The views of a scene show one set of named points, each view turned or mirrored, and shifted as a whole, with a little noise and some points left out.
(in the rows, 128 means zero)

Scene 1
View 1
J_854: [159 134  87 127  98 123 161 101 120  98 117  86 114 134 115 132 133 132
 131 136 110 112 131 122 140 140 101 117]
J_696: [169 100  88 122 119  98 137  95 122  81 147 116  86 120 133 127 157 146
 151 115  97 141 128 132 126 132  94 124]
J_904: [158 134  98 110 102 137 166  66 129  60 165 124  74 125 106 127 138 194
 160 133 111 136 162 121 136 130 102 133]
J_786: [170  90  90 121 130 102 139  84 130  70 169 142  59 109 132 124 166 170
 163 111  95 158 137 140 125 127  93 138]
J_943: [158 141  68 128  72  84 128 139  90 132  48  17 191 154 123 129 121  57
 106 136 116  55 100  86 131 153 107  70]
J_670: [167 140  93 163 109 157 196 121 142 135 105  87 108 137 104 151 130 114
 107 155 103 118 111 164 176 148  88 131]
J_261: [171 118 115 129 103 136 146 102 136 111 128  96  88 132 107 144 152 146
 146 135  98 141 136 147 130 141  89 134]
J_165: [160 128  95 117 103 126 158  83 125  78 143 108  92 128 113 129 142 167
 149 131 106 129 143 124 135 135  99 130]
J_131: [158 156  98 126  75 140 159 111 118 119  88  55 141 148  99 142 122 120
 121 151 116  90 131 115 142 148 104 108]
J_168: [171 105  79 150 124  99 157 126 123 115 117  95 112 124 136 132 150 102
 121 123  96 121  98 148 149 141  91 120]
J_794: [179  95 115 143 128 133 150 111 145 123 141 118  65 121 118 149 169 146
 146 129  87 168 122 179 136 140  79 147]
J_703: [155 132  60 127 104  98 160 103 105  81 116  88 129 134 128 120 127 121
 124 129 115  90 122 102 147 136 106 101]
J_664: [167 111  96 124 109 114 141  99 126  94 133 101  93 127 121 133 150 144
 146 124 102 135 131 135 126 136  95 125]
J_800: [158 136  71 132 101 113 167 100 113  88 117  88 124 131 122 127 126 125
 124 136 113 100 122 116 153 141 104 110]
J_752: [155 153  90 118  74 128 152 106 113 104  92  54 144 146 103 134 121 122
 129 145 118  85 135 103 137 147 107 102]
View 2
J_261: [121 121 169 101 107 107 152 103 111 123 115 131 142 110 131 145 124  90
 102 118 113 110 122  90 101  90 118 157]
J_696: [109 138 156 135 102 118 146 105 108 101 142 155 146 106 120 138 135 100
 118 140 134 119 103 107 129  95 121 126]
J_854: [104 153 136 127 121 128 133  93 116 136 147 144 146 119 150 153 104 110
 101 111 101 119 138 108 106 108 124 145]
J_786: [115 134 181 127  89 111 156 121 107  92 139 158 146 110  96 137 155  87
 118 158 153 119  74  97 139  88 120 126]
J_670: [132 124 151  65 129 141 160 112 129 105 111 116 110 126 166 167  74  96
  73  91 105 120 164  90 115  76 146 151]
J_904: [112 160 203 103 115 116 145 137 123 140 146 151 145 137  91 161 150  68
  81 137 131 130  76  77 119  91 115 148]
J_165: [109 152 169 114 116 120 140 113 120 133 145 148 145 127 118 153 128  89
  92 127 120 126 104  92 115  98 119 148]
J_168: [122 124 127 112 109 135 154  96 112  76 127 137 126 103 162 145  94 117
 111 117 119 116 147 115 131  87 143 123]
J_800: [105 164 133 122 130 142 135 101 124 124 156 146 137 126 154 159  91 111
  90 114 104 127 141 108 123 101 136 133]
J_794: [134  98 180  85  91 105 170 114 107  84  95 129 134  99 123 136 135  86
 112 126 138 104 113  86 120  72 126 146]
J_943: [ 92 157  62 156 132 150 117  41 114 135 160 137 147 105 220 151  47 154
 114  76  61 118 217 143  90 128 139 139]
J_664: [111 136 155 124 107 118 144 102 111 113 135 146 146 108 130 143 127  97
 110 129 120 115 117 101 113  97 124 138]
J_703: [101 170 122 137 129 148 131  94 122 122 168 156 139 124 154 160  91 118
  96 117 103 130 140 118 128 106 136 124]
View 3
J_696: [113 106 111 152 106 116 157 135 120 121 101 171 161 141 151 101 112 125
 112 118 161 126 112 107 114 128 138 166]
J_165: [121  97 102 149 121 128 132 138 152  99 101 172 152 116 135 101 125 134
 123 140 179 119 110 111 122 130 125 149]
J_131: [204 107 105 133 146 174 141 130 143 113 116 163 147 135  82 131 129 136
  94 173 196  91 129 104 118 112 106 124]
J_703: [155 120  82 128 134 145 143 132 125  90 119 169 155 169 114 134 128 123
  83 133 174  93 131 131 113 110 121 147]
J_664: [131 104 116 151 113 131 154 134 126 123 101 169 158 131 137 103 117 133
 111 135 169 122 112 102 114 126 130 155]
J_794: [117 109 150 167  81 126 173 145 113 151 107 137 159  94 135  84 106 145
 136 133 171 136 100  99 124 137 155 136]
J_854: [157 108 103 140 127 151 141 133 137 107 112 164 151 135 111 118 124 133
 101 147 183 103 122 114 119 121 122 138]
J_786: [ 77  99 114 160  94 100 152 138 129 117  91 172 161 123 173  88 111 127
 131 109 155 138  99 110 114 138 146 168]
J_943: [252 130  94 111 164 185 175 114 103 127 126 174 160 214  69 170 125 122
  38 168 183  73 158  96 106  87  95 138]
J_670: [172 126 130 148 102 168 155 146 121 118 138 119 146  97  78 112 121 151
 117 155 192  93 119 136 129 119 143  98]
J_904: [ 84  86 100 159 111 117 113 146 172  88  93 172 147  89 151  85 128 138
 146 135 177 127  97 120 124 142 131 149]
J_752: [187 102  99 133 150 162 141 129 146 111 106 176 150 144 100 131 127 134
  90 166 190  99 127  98 114 116 103 142]
J_800: [155 115  92 137 128 151 140 134 128  94 124 163 153 148 109 128 128 129
  95 144 177  98 125 129 121 115 124 138]
J_261: [143  99 131 155 109 138 156 140 139 137 100 158 156 105 125  95 114 143
 125 148 179 124 109  93 119 131 131 138]
View 4
J_165: [176 137 171 140  89 137 138 142 127 131  82 140 142 154 148 127 154 136
 134 117 128 137  97 148 120 154  99 135]
J_752: [161 125 162 121 100 127 130 120  76 118  99 155 166 155 145 163 122 132
 131 135 116 124 126  94 111 135 131 126]
J_131: [151 125 160 110 113 127 117 112  67 123 112 164 174 164 137 171 135 151
 140 137 112 126 129  90 110 132 136 128]
J_800: [165 124 158  95 110 141 133 134 106 115  99 140 146 140 142 131 135 144
 148 136 122 124 120 112 121 140 130 119]
J_854: [163 127 159 113 102 135 129 130 109 127  97 142 151 153 141 142 145 145
 141 131 121 126 116 116 118 141 119 123]
J_943: [145 101 132  69 120 126 125 101  53  99 130 135 170 142 144 188  75 125
 140 167 102  94 161  13 110 105 170 100]
J_794: [160 111 143 154  86 123 109 120 189 164 103 107 131 172 127 143 195 160
 153 122 124 123  84 140 109 143  76 148]
J_703: [167 121 154  89 106 146 145 138 104 106  94 135 142 131 148 126 120 133
 142 141 125 117 125 105 123 139 134 109]
J_168: [154 102 131  97 106 135 116 119 157 133 118 104 134 145 131 137 150 155
 159 146 116 107 113  96 117 128 113 119]
J_904: [181 149 183 155  81 141 145 154 137 133  69 149 141 156 149 107 178 139
 131 103 138 151  84 186 122 168  86 145]
J_670: [142 117 147  88 129 135  97 107 120 144 123 157 157 167 113 151 190 195
 170 133 118 128 112 123 114 137 116 131]
J_261: [166 125 158 151  87 124 117 119 142 147  99 130 149 170 139 154 169 147
 139 121 120 126  96 130 108 143  93 142]
View 5
J_904: [124 155 120  73  92 119 124 114 122 170 131 184 158 146 149 146 120 140
  84 132 150 121 136 165 135 164 168  87]
J_703: [126 153 127 106 109 117 118 116 128 116 156 103  91  95 149 143 128 102
 123 160 120 120 130 138 157 146 125 141]
J_696: [140 158 144  62 105 140 130 126 112 125 146 157 118 111 152 144 139 111
  75 145 130  93 150 146 122 140 154 124]
J_664: [142 156 135  88  99 134 126 126 109 121 144 158 119 116 151 147 135 124
  75 147 139 103 143 130 131 146 149 130]
J_786: [133 155 151  37  98 145 134 126 114 141 140 178 144 124 153 144 141 118
  61 133 133  88 155 165 109 143 171 104]
J_670: [102 139 130 147  90 101  80 135  87 117 144 124 128 130 100 153 137 160
  78 142 134 125 143  99 132 174 110 174]
J_752: [155 158 107 146 104 115 122 121 117 115 151 134  87 104 157 153 118 123
 111 162 148 130 127 104 168 148 119 140]
J_854: [134 154 123 118 100 118 115 122 115 123 148 133 107 114 143 148 129 127
  97 153 137 123 135 121 151 155 128 137]
J_168: [121 146 154  98 101 128 107 136  95  98 155 116 104 100 128 147 150 116
  77 149 117  93 152 117 120 146 126 172]
J_131: [147 152 104 166 104 104 110 124 112 111 150 126  90 109 144 154 119 135
 108 163 148 139 125  90 168 157 107 152]
J_794: [132 145 151  81  90 138 109 140  83 119 135 182 144 133 125 154 148 151
  32 128 141  87 164 119 100 152 152 146]
J_261: [146 152 131 108  97 124 117 134  97 124 140 174 126 127 143 154 129 144
  62 140 149 108 146 114 125 155 143 134]
J_943: [162 157 118 179 120 116 121 125 114  62 171  66  25  58 160 153 126  94
 132 188 126 124 123  69 183 130  82 191]

In a view up to two points have been moved. Name them for each view, in the order of its rows, or write -.
view 1 => J_904, J_752
view 2 => J_854
view 3 => -
view 4 => -
view 5 => -
